Points, in no order, along strands that fork, close into loops and pass close to each other.
Points whose rows are less than 57.3 apart are linked; no others are. Some points are linked to none.
k_654: [ 15 -19 -25  24  -8  24  -8  -3  -2   8  -3  16 -32  -8 -22   0 -19 -21
   2  31   6   3  16  -5   1 -17   7 -13   9   5  -2  -2 -20  -1   4  16
  13  16 -19 -21 -22 -20 -10 -12]
k_997: [ -1   8 -17   6 -16 -14 -31  22   5  22  25 -17 -11  -5  23  19   2  12
   1  16 -18  -7 -31   9   8 -10  -9   8 -20  -6   3  -6  11 -17 -16  -1
  -6  10   7  -4   6 -32  15  -3]
k_200: [-11  -5  -3  -3  -9 -19  -9   9  22  -1  10  -4  18   7   4 -16  15   9
  -7   3  -6 -14  -5 -15   2  -1 -12  18 -18  -1   6  -2   4   7 -18  -8
 -11  -7  20  -5   3  -1  17   9]
k_632: [  1  -5  -3   8 -30   2 -16  -2 -30  18   2  -5 -13   3 -10   6  -6  -7
 -15  10  -5  -3  -5  17  -6 -11   5   3   7   7 -14  10 -15 -15  21  12
   3  -8  -5   0   3  -8   0  13]
k_689: [  7  -1   3   5  -3  13  13  -5 -33   3  -7  12 -26  -4 -11   4  -6  -2
   7   3  -7  12  14   8   2   5  24   4  19   4 -10  -1  -6   5  25  24
   8   7 -19  -4  -8  17 -10   9]
k_429: [  2 -22  -7  21  21  13  32  -3  22  -7 -13  22  -4  -3 -20 -10 -32 -11
  -9  -6  14  -2  20  -6   4  -7  -2  -7   8  -6   4  -2 -22  -1 -10   4
   8  -8  -9 -10 -13  -4  -5  -7]
k_529: [-12   5  -3  12  -1  17   0  10  10  18  17 -18 -11  -4   5   8 -23   4
  11  11 -10   8 -13  -3   1 -10  18  16   3  -6   6  -4  18 -10  11  22
  22  11 -37   5  -3 -12  -2  12]
k_944: [ 15  19  20  -1   3  12 -17   8 -25  -4   9 -27   6  -7   7  18  -5  -9
 -11 -17  -1  15 -25  22   0  -2   7   0  13   1   0  13  14 -14  29   6
   9   4 -34  23  15   8 -13   7]
k_954: [  3   7   6   8  29  14  18  -1  15 -22  -3 -12  24  -1   7   6 -17  -5
 -14 -33  18   1  -7   1  -8   3  -4 -16  16  -7  13   6  20   1  10 -12
   5  -9 -19  11  11  12 -17  -1]
k_192: [ 22   2  -9 -14  -8   7  21  -1 -32 -19 -20  16 -17 -11  -2   9  21 -12
   9 -10  10   8  13  36   6  12  14 -19  10   9  -5   1  -2  11   4   0
 -16  15  -3  -8  -3  39   1 -11]
k_759: [-15  11  27 -27  -5  -9  -3 -25 -15   0   1  -9  31  17  12 -18  27   4
  12 -16  -3   5  10   0 -12   9 -13  -1  -1   4 -16  12   6  -1   5  -3
 -10 -21  18  31  16  -1  -1  30]
k_917: [ 23   3 -21   9  -7   3 -32  13 -10   9  19 -17  -5 -12  11  19  -4  -6
  -6  16  -2  -5 -28   6   6 -14 -11 -16 -15   1   1   2  12  -7  -1  -7
   8  16  -4  -2  -6 -17   1 -23]
k_735: [ 22  22  -8  -8  -4 -11 -24  27 -10   1 -16   6 -33  -2   1  20  38  13
   9   1   2   1   7   3   5  14  -4 -12  10  -7  -5   0  -2   1 -16 -11
 -11  14  38 -13  -5   0  12 -22]
k_876: [  3  10  15   1   8   2   1  -2  -5  -9  11 -20  12   9   4  -2   1   0
  -9 -15   0   5 -14  -3  -5   2   4   5   6  -1   4   8  13  -6  17   0
   2  -6 -13  19  10   9  -6  14]
k_227: [  0   8  16  10  24  10  20 -11  20 -20  -5 -19  35  14  15   9 -25  -7
 -25 -34  16  -7   1  -8 -16  -2   1 -16  14   5  15   9  19  -4   0 -19
  -1 -15 -20  12  22   6 -22   5]
k_892: [ -3   4 -13 -10  19 -14  -7  20  22  -8  18  -8  26 -11  16  -3   6   7
   5 -12   4   6 -15  -7   7   8 -11  13 -18  -4   9  -2  22   4  -5 -14
   3  10   5   0   7   5   8 -15]
k_14: [-18  -8   8  -2 -20 -10   2 -16 -17  17 -11  29 -12   7 -13 -15  13  13
   7  24 -12  -3  26  -9   0  10  -1  14 -12   2 -12 -11 -37   4 -11  11
   3  -8  27  -8 -10 -11   3  17]
k_523: [ -4   3  13 -21  -9  -6   4 -17 -48  21 -10  24 -17   7   0  -3  24  18
  16  12 -12   4  25   8  -5   7   5   6   3  -1 -30  -2 -19   4   5  12
  -5  -3  20   2  -2   2   4  17]
k_818: [-13  -9   5  22  14  14  30 -20  25  -9 -13  -7  21  13   3   0 -40  -2
 -24 -15  12 -22  18 -15 -19 -10  12 -10  16  11  15   5   2  -1  -6  -5
   6 -17 -25   4  10  -6 -18  12]
k_360: [  6   1 -24   2 -11  -3 -17  15   2  15   8   5 -28 -10   4  -1   1  15
   7  27 -12  -1   9 -16  11  -4  10  15  -6  -7   2 -13 -12  -8 -15  11
   1  12   1  -8 -13 -17   6 -13]
k_144: [ 16  15  20 -21   2  -4  -6 -15 -43   4 -23   5   8   6   6   7  33  -3
  12 -17   3   3  -5  30 -11  10   0 -21   0  14 -18  18  12   7  31 -15
  -8  -4  16   5  10  13   4  -2]
k_51: [ 25  -5 -14  13  14   4 -20   6 -10 -12   0   1   4 -16  -5   8   8 -19
  -3 -10  13  -1 -24   4  -2  -4 -10 -32  -5   8   3   8  13   5  11 -19
   2   7  -7  -4   0  -2  -1 -26]
k_983: [ 13  11 -13   2  18   7 -13   9   2  -5  29 -21   9 -14  16   8  -9   4
   3   1   1   6 -34   2   5  -4  -5  -4 -11  -7  10   0  22  -1   3   2
  14  21 -23   4   1  -2  -2 -14]
k_312: [ -7   4  -1 -10 -15 -20 -16  11  20   3 -13   9   9   6 -14  -7  25  15
  -6   9   1 -12  10 -12   6   7 -22   4 -16  -8  -5  -2 -17   2 -34 -14
 -16  -7  50 -20  -4  -8  20  -5]
k_543: [ -9  11  24   1  11   2  14 -14  11 -10   9 -23  22  21  13   3 -15   2
 -14 -19  -2   1  -6 -16 -14  -1  12   6  11   1  14   4  18  -8   7   3
   1  -8 -19  22  18   6 -10  27]
k_65: [  0  -9 -28  12 -18  19 -21   7   9  22  21  -8 -21  -5   1   6 -27 -10
   0  40  -4  -4 -14  -2   3 -26  -1  -9 -11   3   4  -5   5 -13   0  15
  12  13 -19  -5 -16 -25   2 -11]
k_100: [  2   5 -14  -2  15   6   9  12   4 -11   7   5  -7 -16   2  -7  -8   7
  12  -4   6  11   0  -5   9   4   6  10   9 -23   6 -15   7   4   2  11
  -2  12 -16  -4  -7  15  -1 -14]
k_559: [ -1   1  -2 -18  -1  -1  12  12 -10  -6 -12  24 -19 -13  -5  -5   5  13
  15   3  -4  11  24  -2  19  16  14  16   8 -11  -5 -23 -11   4  -2  13
  -9   9   6  -2  -8  25  -3 -14]
k_289: [ -5  15  23 -18 -12 -13 -18 -15 -23   7  -7 -16  22  16   5  -3  29   6
   3 -10  -8  -5  -7   8 -12  11  -9  -5 -12   4 -12  16   5   1  11 -10
  -7 -16  28  17  12  -4   7  23]
k_282: [-10   8  22 -25  17 -10  -6   7   1  -5  -9  -4  34   6   2  -1  17   1
   2 -36   8  12 -12   4 -10  24 -10 -10 -13   5  -2  11  26  10  25 -22
 -10  -7  10  22  18  20   2 -11]
k_487: [ 10 -10   1  12  28  14  35   2  23 -17 -11  -3  19  -6  -1   2 -28 -15
 -17 -32  19  -7   7   5  -6  -2 -10 -22  14  -8   4   8   5   5  -2 -14
   2 -15  -9   4   0  10 -17 -10]
k_612: [  3   2  -9   5  -6 -15 -35  13  11  15  28 -19   5  -7  22  14   4   5
  -3   7 -14 -13 -41   7   6  -9 -14   6 -28   6   9   5  17  -6 -14 -12
  -2  10   4  -3   9 -25  12  -1]
k_4: [  7   6 -19 -27   3  -3  -4  25  18 -15  -8   8  -5 -32  16   4   8  10
  19  -9   5  10   3   5  21  12   0   9   8 -20   2 -23  -2   5 -19  -5
  -9  18  11  -7 -16  20   0 -38]
k_775: [ 15   5  10  13   9  18  15 -21 -14  -4  -9 -10   2   5  -3   6 -15 -14
 -21 -10  13   0  -8   8 -18 -11  13 -16  29   9  -3  12  -1 -13  26   8
   9  -9 -29   5   9   3 -18  14]
k_128: [-10  -3  -2  14  -6   7   1   7  11   9   6  19 -21  -5  -9 -14  -6  10
  16  24 -12  14  26 -20  20   6  20  31  -3  -1   4 -16 -14   1  -6  17
  19   6   1 -12 -15  -5  -3   1]
k_225: [  6   9 -19 -22   4 -10  -9  28  14  -7  -8  12 -15 -22  16   3  15  20
  11   4   1   3  12  -5  24  12   0  10  11 -19  -1 -24 -12  -1 -21   1
  -8  17  15  -8 -16   8   4 -36]
k_574: [  0   2  13   1  -3  -2   1 -14 -11  -6   6 -14  14  14  -4 -11   5  -1
 -11  -9   0   0  -6  -1 -10   0   1  -1   5   5   0   9   0  -2  12   2
  -3 -16   0  14   6   4  -4  18]
k_343: [-14   2  -3  -8 -10 -22  -9  17  17  14  18  -9  -2   6  11 -13  10  23
   4  13 -18  -9  -6 -15   5   0   2  34 -18  -9   4 -10   5  -5 -17   3
  -6   2  16  -5   3  -3  18  15]
k_544: [ 10  11  -8   2  27  11  -6   4   6 -16  21 -16  18 -14  12   9 -10  -2
   3 -14   9   9 -33   3   2  -1  -9  -9  -1 -13  15  -2  29   5   5  -6
  15  21 -25   4   2   5  -6 -16]
k_277: [ 15   7 -35 -12  14  -5 -10  13  17  -5  15  -6  -2 -19  17   2  -6   6
  13  14   9   3 -12  -8  16  -2  -4  -3  -6 -11  16 -20   5  -2 -17   4
   1  24   5 -12 -20  -7   0 -47]
k_641: [ -5  -3   6  -6  -9  -7   7  -9 -28  14 -10  24 -14   5 -12 -10  13  15
  10  16  -5   2  26  -4   3   8  10  13  -2   2 -17 -10 -24   3   0  12
  -2  -3  21  -1  -7   2   1   8]
k_466: [ -8  -6  -5  -1 -19 -20 -11   2  14  -2  -5   4   9   9 -11 -14  18   7
  -8  10  -1 -20   3 -10   2   1 -18   5 -20  -2   1   2 -16   7 -26  -8
 -13 -12  27 -16  -5 -10  15   6]
k_527: [-24 -14  10  24 -26  -1   6 -29   8   9   1   7 -12  11 -20 -10 -15 -10
  -8  21 -11  -3   9  -8 -10  -2   1  10   0  12   5   7 -25   4   2  12
  13 -15  -3 -10  -6 -12  -6  27]
k_126: [ -8  -3  19   8  -5  -4   6 -27   8 -13   5 -20  25  22   0  -7  -1 -10
 -20 -12   4  -4  -7  -6 -22  -3  -8  -8   4  14  12  13   3   2  -3 -11
  -6 -23   2  10  16   2  -3  19]
k_842: [ -8 -16  -5  26   4  14  19 -10  22  -1  -4  23  -5   2 -23 -15 -19  -7
  -6  13   4   2  22 -16   3  -3   3   6   2  -1   9  -6 -22   1  -7  10
  12  -8  -6 -13 -13 -11  -1   2]
k_115: [  2 -11   0   3   4  11  17   4  -8  -1 -14  35 -31  -9 -15  -4  -3   0
  17  11  -2  15  31  -2  20  12  19  14   9   2  -1 -22 -23   5  -3  18
   6   9  -1 -13 -14  14  -6 -13]
k_968: [  6  10  24  -8   0 -10 -26  -6 -20   4  -9 -15  23  12   3   5  20  -1
  -7 -20   2   0 -24  10 -14  10  -4 -11 -13  16  -1  24  11   0  23 -20
  -2 -11  12  17  16  -1   3   9]
k_471: [  1   9  20 -10  18 -11 -24   6  -7  -5  -4  -7  28   6   6   6  18   0
  -7 -32   5   8 -25   1  -9  18  -3  -7 -18   8   6  18  25   3  25 -23
  -4   0   0  18  20  10   4  -5]
k_994: [-26   0  11  -8 -28 -21  -6 -12 -15  19  -7  15  -8  13  -8 -11  14  21
   6  26 -20 -11  16 -11  -3  10  -6  13 -17  -7 -13  -4 -27  -1 -18   9
  -5  -9  33  -6  -4 -11  11  27]
k_821: [ -4   7 -15  10 -31 -12 -31  23  -4  24  13  -7 -24  -2  13  19   2  12
  -4  22 -18  -8 -15   7   4 -11  -5  10 -11  -8  -4  -8   2 -19 -14   3
 -10   3   8  -7   2 -29  16   3]
k_990: [ 28  -2 -17  14   0   4 -32   6 -13  -2   9 -10  -1 -14  -1  14   0 -14
  -8   6   5  -5 -29   2  -1 -13 -12 -26 -11   7   1   7  11  -3   6 -15
   7   9  -4  -4  -5 -13  -3 -21]
k_902: [ -7  15   5 -15   0 -16  -4  17  -7   5  18 -21   7   2  14  -3  11  18
   5  -6 -11   5 -10  -4   6   8  11  27 -13 -13  -1  -4  14  -4   9   3
  -2   8   1  13   8   7   6  14]
k_626: [ -2  -4  -6  15  -3  15  -3   4   4  11  13 -12 -11  -4  -4   0 -15  -1
  -2  11  -7   0  -9  -7  -2 -10  11   7   4  -3   4   2   6  -8  12  16
  13   1 -26   3  -1  -7   1  11]
k_935: [ 22   7 -25 -10   1  -6 -14  22  -3  -7  -9  12 -30 -16  12  10  14   7
   9  10   0  -6  10  -3  19   2   1  -7  12 -10   7 -16 -11  -3 -20   5
  -6  21  11  -9 -19  -2   3 -34]
k_244: [  9   2   0  20  16  29   8  -7   4  -4  -4 -13   4  -2   0   8 -27  -6
 -16  -5  13  -9 -13  -3 -13 -11  11 -19  23  -2   3   5  11 -11  15  10
  20   0 -44   4   6  -5 -17  10]
k_819: [ 15   3 -28   0  12   4  -5  13   2 -12  10  -2  -7 -19   7   0  -5   0
  11   8   9   5 -10  -6  10  -5  -2  -7  -2 -13   9 -13   7   1  -8   2
   1  15  -9  -5 -13   2  -1 -30]
k_419: [-40  -7  31  -7 -16 -12   2 -26   7   7  10  -9   3  19   4 -13  -3   2
   6   5 -26  -1   5 -20 -10   0   4  26  -1   6   7  -4   2   4  -5  12
   1 -14   3  19   6  -6   2  42]
k_545: [  5   2 -21  11 -24  -7 -25  17  -7  18   5  -2 -23  -5   2   6   3   9
  -3  22 -13  -6   0  -3   6  -8   4   7 -10  -7  -4  -4  -8 -10 -10   5
  -3   5   5  -6  -7 -18   7  -1]
k_381: [ 13  -8  -4 -11   2   8  38 -11 -25  -9 -19  27 -21  -3 -10   2   8 -10
  12  -1   9  12  25  26   8   5  15 -12  11   6  -9  -7 -20   6   3   8
 -11   9  -7  -7  -7  32  -1  -6]
k_369: [ -2   5   7 -27   0  -3  14   7 -17  -6 -13  20  -7  -6   0  -6  14  14
  18  -3   0   9  22   6  16  20   6  10   7 -11 -18 -19  -4   6   1  10
 -18   3  14   3  -3  32  -2  -7]
k_142: [ 33  -5 -20   5   6  14   6   2 -20 -21 -11  11 -18 -20  -8   7   5 -27
   4  -9  17   2  -5  24   7  -5   1 -35  14  11   3   0   0   6   2  -6
  -7  16 -15 -13  -7  15  -5 -27]
k_486: [  5  11   8   6  29  10  -1   3   9 -22   7 -11  25  -9   9   8  -7  -7
  -8 -32  14   9 -25   3  -4   9  -7 -15   5  -5  17   7  29   3  15 -15
   9   6 -25  12  13  11 -11  -9]
k_916: [  1  14   4 -12 -12 -15 -14   4   5   5 -21  15  -8  11 -20   0  33  16
   1  12   4  -6  15  -4   6   8 -18  -6  -7  -8 -12   1 -27  -1 -26 -14
 -18  -2  57 -23  -4 -10  17  -9]
k_552: [-19  -1  19 -35  -1  -8  10 -11   3   3  -3  11  29   1   0 -16  21  11
  13  -8   0   2  26  -1   0  12 -25   3  -7  -2 -32   4   2   9  -8  -4
 -16 -20  33  18  11   3   5   9]
k_620: [ -8   0  23  -1  -4 -16 -25   5  13   2  24 -28  16   9  18   9   7  -4
  -9 -13 -12  -9 -37   2  -4  -9  -7  16 -18  14  17  13  20   1  -5 -15
  -2  -4  -5  14  21 -11   6  20]
k_943: [ 18 -10 -18  27  20  28  18  -4   7  -8  -5   7  -6 -10 -14  -1 -30 -18
  -9   5  20  -9  -1  -5  -1 -17  -1 -28  16  -5   4  -4   1  -3   4  10
  10   7 -33 -10 -13 -10 -10 -12]
k_485: [-40  -8  24 -10 -25 -20  -3 -19   2  13   6  -3   0  17   2 -18   6   7
   4  10 -27 -13   2 -15  -9   4  -6  23 -13   4   2  -3  -8   5 -13  12
  -3 -18  13   9   3  -7   8  38]
k_456: [ 16   1 -25   5 -13   8 -26  15  -6  14  21 -16 -15 -10  12  17 -17  -1
  -2  29  -5  -5 -22   3   8 -20  -5 -10 -14  -1  -1  -7   9 -13  -2   9
   7  17 -11  -2  -9 -21   1 -23]
k_986: [ -6  -3  28   1   6 -16 -26  -4  21  -7  20 -29  24  12  14   9   5  -9
 -15 -19  -5  -2 -35  -4 -12  -5  -9   8 -13  19  25  18  23   4  -6 -23
  -2  -5  -9  17  27  -5   4  13]
k_390: [-13   7  -2 -14  -2 -22  -7  21   9  13  25 -17   0   1  18  -5   7  24
  10   5 -20  -2 -12  -6   8   3   8  37 -17  -9   2  -9  11  -7  -9   6
  -3  10   8   4   9  -3  14  17]
k_342: [ 22   3   7   8   5  20  10 -14 -26  -3  -5  -7  -7  -3  -5   7  -8 -16
 -13  -9  10   6  -8  18 -12  -5  11 -14  28   6  -8   8  -1  -7  33  11
   8  -2 -28   1   3  12 -15   8]
k_939: [-29   3  26 -14   2  -8  18 -13   7   1  10  -6  13  16   7 -12  -4   8
   6  -5 -18   9  10 -21  -5   7   9  23   4  -3   5  -6  11  -3   4  13
   4  -6   0  25   9   5  -1  35]
k_234: [-17 -14   7  28 -11   8  16 -29  21   0  -4   1   0  14 -15  -7 -26 -11
 -19   8   2 -12   6 -15 -17  -6   3  -4  10  11  14   9 -15   1  -2   8
  11 -15 -16  -8   0 -13  -6  23]
k_890: [-21  -9  24  13  -2  -1   9 -28  27 -14   3 -22  19  28   9   0 -18  -8
 -22 -10  -1 -14  -4 -19 -26 -10  -7   2   9  12  22   4   7   6 -18  -9
 -12 -19  -7   5  20   1  -4  22]
k_678: [  0 -13 -13  14 -33   6 -16   5 -27  22  -2   8 -32  -3 -13   7  -7  -5
  -5  22 -10   2  11  10  -1 -11  13   8   6   5 -15   4 -18  -9  11  17
   7   2  -6 -12  -7 -11  -1   3]
k_873: [  9   3 -35  -9  13 -17 -13  17  28  -3  15  -7  11 -18  19  -1   2   5
   8  10   5   0 -14 -12  15  -1 -14  -2 -17  -6  17 -13   7  -3 -25  -8
   1  16  18 -12 -12 -12   9 -40]
k_448: [  2 -22   2 -10   0  -5  27 -17   7  -5 -17  23   6  13 -27 -17   1 -14
 -10   0  13  -4  24  17  -7 -11 -25  -9 -13   3 -16   6 -49  14 -21 -16
  -5 -19  25 -10  -8   1   2 -12]
k_391: [ 11 -14  -7  -6   2   6  32  -6 -21  -5 -21  35 -31  -3 -16   0   5  -9
   9   6   5   9  30  18  11   5  15  -4   9   9  -6 -15 -31   3  -4  10
  -6  10  -1 -11 -10  23  -2 -14]
k_975: [-25  -7   8  22 -32   5  -7  -8   4  18   7  -1 -17   5 -12  -4 -16  -6
   1  20 -20   1   3   0   4  -4  13  21   2   9   0   3 -10  -5   9  17
  15 -11  -8  -3  -7 -13  -4  28]
k_634: [ 13  11  -1   4   0  -7 -28  18 -18   0   7 -14   3  -4   7  11  18   5
  -2 -10  -3   0 -22   5   3   5   0  -1 -13  -3  -4   8  16  -2  11 -13
  -1   2   7   3   6  -2   5  -2]
k_595: [-14   3   1 -20  13 -18   1  22  29  -8  12  -9  33  -8  12  -3  11   7
   6 -18   1   9  -8 -10   7  13 -14  20 -15  -4   1  -3  25   6  -3 -15
  -4   1  17   4  10  12  11 -10]
k_653: [-10  16   7 -21   4 -12   2  14  -6  -3   9  -9  14   3  10 -10  15  18
  11  -8  -5   9   1  -5   7  14   1  20  -6 -13  -7  -8  15   2  10   0
  -7   3  11  13   3  19   2  11]
k_34: [  6 -22 -11  20   5   2  14  -4  26 -16   1   3  14   1 -18 -13 -12 -20
 -20  -8  16  -6   3  -4  -6 -11 -21 -17  -2   1  12  13 -16   7 -19 -13
  -3 -16   4  -7  -5  -8   4 -13]
k_760: [ 17  -3   4   6  -3  22  12 -10 -35   4  -9   1 -25  -8  -6  15 -10 -15
  -5  -2   1   8   2  23  -8  -6  21  -6  31   7  -8   7   1  -5  35  23
  11   7 -32  -5   0  18 -10   8]
k_246: [-26  -8  -5  22 -36  13 -21   8  14  23  13   0 -22  -4  -4   3 -19  -7
   8  34 -16   0  -1   7  10 -16   9  18  -6   8   1  -3  -4  -9   3  17
  12  -2 -17  -9  -7 -28   1  17]
k_647: [-20   0  30   7   4   0  15 -29  17  -9   0 -23  23  31  18   2 -27  -5
 -15 -14  -6  -7   2 -21 -27  -9  10   6  11  13  18  -1  14  -6 -10  -3
  -7 -13 -16  13  24  -1 -10  34]
k_727: [-30   0  16  -6 -33 -22 -10  -6  -5  20   1  -4 -10  15  -1  -9   6  16
   0  15 -29 -19  -4  -5  -2   0  -7  23 -18  -3  -3  -4 -11  -1 -14   8
  -9 -14  20   0   3 -13  13  32]
k_617: [  6  14  10 -28  -6  -7   4 -10 -49   9 -16  15 -15   7   4   6  34  18
  20   3  -4   1  21  18   1   9   1  -6   7  -4 -28   1  -4   5   1   4
 -12   1  28   1   2  11   4   9]
k_46: [ 23  11 -12 -11  -8  -7  -8  20 -20  -6 -19  14 -34  -6   2  16  28  11
  10   2  -1  -5  16   7  14  12   7  -9  15  -3  -2  -9 -12   2 -15   2
 -14  17  18 -12 -10  11   1 -20]
k_260: [  8 -16  -6   8  30  16  36   7  28 -14 -12   7   5 -14  -5  -4 -35 -13
 -11 -20  15  -7  11   0   0  -4  -7 -14  10 -17   3   0  -3   0  -8   0
   6  -9 -15  -2  -9   9 -10 -12]
k_742: [-18 -12   7  32   1  18  20 -25  30  -1 -14   1   8  14  -6   1 -37  -7
 -19   1   6 -20  13 -18 -16 -10  17  -5  15  15  16   5  -2   2  -4   4
  15 -12 -26  -4   2 -16 -15  22]
k_688: [ 10  16  16 -28  -2  -3   2 -15 -51   4 -17   5  -2   8  10   4  35   7
  19  -8  -5   1  12  27  -3  11   0 -11   8   1 -27   9   5   6  17   2
 -12  -3  18   8   5  16   2  10]
k_325: [ 15 -17 -24  17 -20   9 -15   3 -12  14  -3  18 -37  -6 -18   1  -7 -11
   0  29  -3   0  17  -2   1 -11   8  -1   5   7  -6  -2 -26  -2   0  14
   6  13  -9 -18 -17 -18  -6  -9]
k_847: [ 17  -2 -12  19  21  26  14  -3   1 -14  -2  -4   2 -12  -5   6 -22 -11
 -10  -7  18  -6 -11  -1  -4 -10   1 -26  19  -9   4  -1  12  -4  11   8
  12   6 -35  -2  -3   0 -12  -7]
k_295: [ 15  16  -3  -7  -7 -11 -18  16   0   2 -22  15 -23   6 -14  11  36  15
   6   7   6  -5  13   0   8  10 -11 -11   6  -6  -6  -2 -19  -2 -24 -17
 -18   7  50 -20  -9  -7  14 -20]
k_201: [ -9  -7   0  25  -3  13   9  -4  11   7   1  20 -16  -1 -17 -12 -12   1
  10  20  -6  11  23 -16  14   2  17  21   2   1   1  -7 -15   2   0  19
  18   0  -3 -11 -14  -6  -5   8]
k_684: [  0  -2 -24  -8  16 -17 -12  19  31  -4  17  -6  23 -15  18  -5   6   2
   6   1   4   1 -16 -12  11  -1 -17   6 -21  -1  15  -6  17   0 -23 -13
   0   7  15 -11   0  -7  14 -26]
k_603: [ 13 -19 -20  32   6  25  10 -10  10   3  -6  18 -16  -5 -23  -3 -27 -22
  -8  18  17  -4  11  -6  -4 -19  -1 -21  13   2   1   2 -21  -3   1  11
  13  10 -24 -19 -18 -19  -8  -7]
k_740: [-11  13  14 -30   4  -8  12  10  -5  -7  -3   8  17  -4   3 -11  13  16
  14 -10  -1   9  14  -1  11  20  -4  14   1 -12 -20 -11  10   5   7   2
 -14  -2  20  14  -1  26  -2   0]
k_78: [  1  10 -16  -4  11  -1  -9  14   5   6  33 -26  -1 -11  20   4 -11  13
  12   7  -9   9 -27   3   4  -1   5  14 -12 -12   6  -8  18  -8  -2  14
  10  25 -21   3   4  -8   4  -6]
k_633: [ -2  -3   4  15   1   9   9  -7 -15   5  -1   2 -12   0 -12  -4 -11   0
  -3   3  -3   8   5  -5  -3  -2  15   7  14   0  -4   4  -3  -3  19  15
   8  -2 -16   2  -3   5  -6  13]
k_243: [ -5  -1   9  20  13  11  24 -24  17 -12 -10 -14  29  18   8   5 -34  -9
 -29 -23  15 -16   9 -11 -22 -11  10 -18  17  15  12  11   3  -5  -4 -11
  -1 -23 -20   6  19   0 -19  13]
k_205: [ -1 -14  -7   9 -32 -12   7 -26 -20  10 -19  24 -17  16 -24  -5   3  -8
 -10  32   1  -9  14   8 -12 -10 -10  -2 -10   9 -12   4 -55   9   3   2
   7  -5   6 -24 -10 -18   3   7]
k_204: [ -4   4  -6   1  13   3  16   8  13  -7   9  -1   6  -6   0  -8 -10  10
   4  -6   0   8   1 -11   4   5   5  14   7 -20   7  -9  13  -3   6  11
   4   4 -16   4   0  11  -3   3]
k_606: [ -5  -1   7   0  -6 -21 -35  13  16  10  21 -22  13   3  19  10  13   4
  -6  -5 -14 -16 -40   3  -1  -5 -13  13 -26   8  13  10  19   2 -11 -21
  -3   2   8   3  16 -18  17  12]
k_36: [ 29  -8 -19  13  17  17   1   1  -9 -21  -5   8  -5 -22 -10   7  -3 -30
   0 -12  20   2 -14  17   4  -6  -8 -42   7   8   6   2   6   5   7 -13
  -2   9 -14  -9  -7   6  -5 -32]
k_66: [-28   3  17  -1   7   0  21  -7  18   7  10  -7  10  13   3  -9 -12  10
   7  -3 -14   7  11 -23   0   8  17  29   6  -6  10  -8  16  -3   8  13
  13   0  -8  15   5   4  -2  30]
k_336: [-13 -18   9   6  10   2  36 -18  23  -5  -8   7  20  12 -10  -9 -19  -9
 -19 -15  10  -1  24  -5 -12  -3 -18  -9   8  -1   0  10 -19   8 -16  -8
  -3 -27  14   7   1   8  -4   2]
k_542: [ -5   5  23   3  19  -6  -6  -3  21 -17  13 -25  35  14  14   7   2  -6
 -15 -26   4   8 -21 -10 -11   4  -4  -1  -4  12  19  14  30   1   4 -22
   0  -6  -8  19  27   7  -2   8]
k_465: [-14  10  15 -28  14 -12   3  18  15 -11  -1  -6  35  -3   6   0  10   5
  10 -32   3  16  -7   0   0  23 -15  11 -11  -3  -7   0  27  13  15 -17
  -7  -2  13  16   9  22   2 -10]
k_18: [-22   4   5   8  18  11  27   1  20  -2   1   3   7   1  -1  -5 -22  13
   7  -4  -6   8  13 -17   3   9  19  21  11 -14   9 -10  14  -1  11  16
  18   3 -19   6  -4   7  -7  16]
k_550: [ 12   1   7 -13   6  -6  -1  -5 -22  -3 -26  11  10   7 -10   3  27  -6
   6 -17  15   0  -5  23  -6   8  -4 -25  -4  13 -12  16   5  13  22 -25
 -13  -8  23  -5   6   8   6 -16]
k_121: [ 13 -11 -12  -5  12  -2   7  16  13 -14 -11  11  -4 -15 -10 -11   1  -8
   3  -8  12   4   8   3  15   0  -8  -6  -4  -7  -5  -6 -10   4 -13 -10
 -11  -4  12  -8 -10  13   0 -26]
k_643: [ 29  -1 -10  -1  -1   3   7   0 -31 -11 -17  13 -15  -8  -6   7  20 -16
   5  -7  12   0   4  28   4  -1   9 -24  10  14  -9   6  -6  10   9  -9
 -12   9   0 -14  -5  20   1 -14]
k_772: [-16   6  23 -34   1  -9   7 -14 -10  -3  -1  -1  31   9   9 -19  27   8
  17 -15  -3   5  20  -3  -4  13 -15   3   0  -3 -25   6   6   4   5   1
 -12 -15  22  29  15   5  -3  21]
k_19: [ 11  -6   5 -15   6  -4  14 -11  -9  -2 -28  18   7   7 -16  -1  22 -15
   7 -13  18  -1   6  32  -5   1 -10 -25  -6  11 -17  18  -9  16  12 -31
 -15 -12  27  -5  -3   7   7 -20]
k_832: [-19  -7 -18  15 -26  17 -20  11  10  26  19  -7 -23  -8   5   7 -25  -9
   6  35 -11   3  -9   4   7 -20   6   3  -6   4   2  -7   7 -15   2  16
  16   7 -23  -6 -13 -30   4   0]
k_938: [  0   0 -20   3  -2   5  -8  13   5  10   3  13 -28 -14   2  -4  -4  12
  15  26 -10   8  16 -17  15  -1  19  18  -1  -8   5 -16 -10  -2  -9  17
   9  15  -8 -10 -20  -8   2 -19]
k_426: [ 19 -10   6 -22   6   1  27 -17  -1  -4 -35  24   2   5 -18   1  20 -24
   7  -9  19   1  11  41  -7  -5 -12 -29 -10  13 -21  21 -21  18   3 -40
 -11 -10  27  -3  -4   9   9 -24]

A piece is all that can be reached along the links. How many separate loops has the piece of each point below (a circle has one, a figure eight two, a Y none), and how many tips (points with one link)?
k_688 | loops 0, tips 2
k_821 | loops 0, tips 3
k_626 | loops 0, tips 2
k_876 | loops 1, tips 0

A fork is a point with three links, a tip a point with one. Leave the first point through the second and follow the links. Name the first fork or tip that comes.
k_200, k_466 | k_4
k_975, k_527 | k_954
k_684, k_892 | k_552
k_954, k_486 | k_78

Name the points in between on the shortest way along the links from the first point to the second, in order.
k_4, k_735 | k_225, k_935, k_46
k_938, k_78 | k_128, k_201, k_842, k_429, k_260, k_487, k_954, k_486, k_544, k_983
k_115, k_312 | k_559, k_369, k_740, k_653, k_902, k_390, k_343, k_200, k_466
k_643, k_832 | k_142, k_36, k_51, k_990, k_917, k_456, k_65
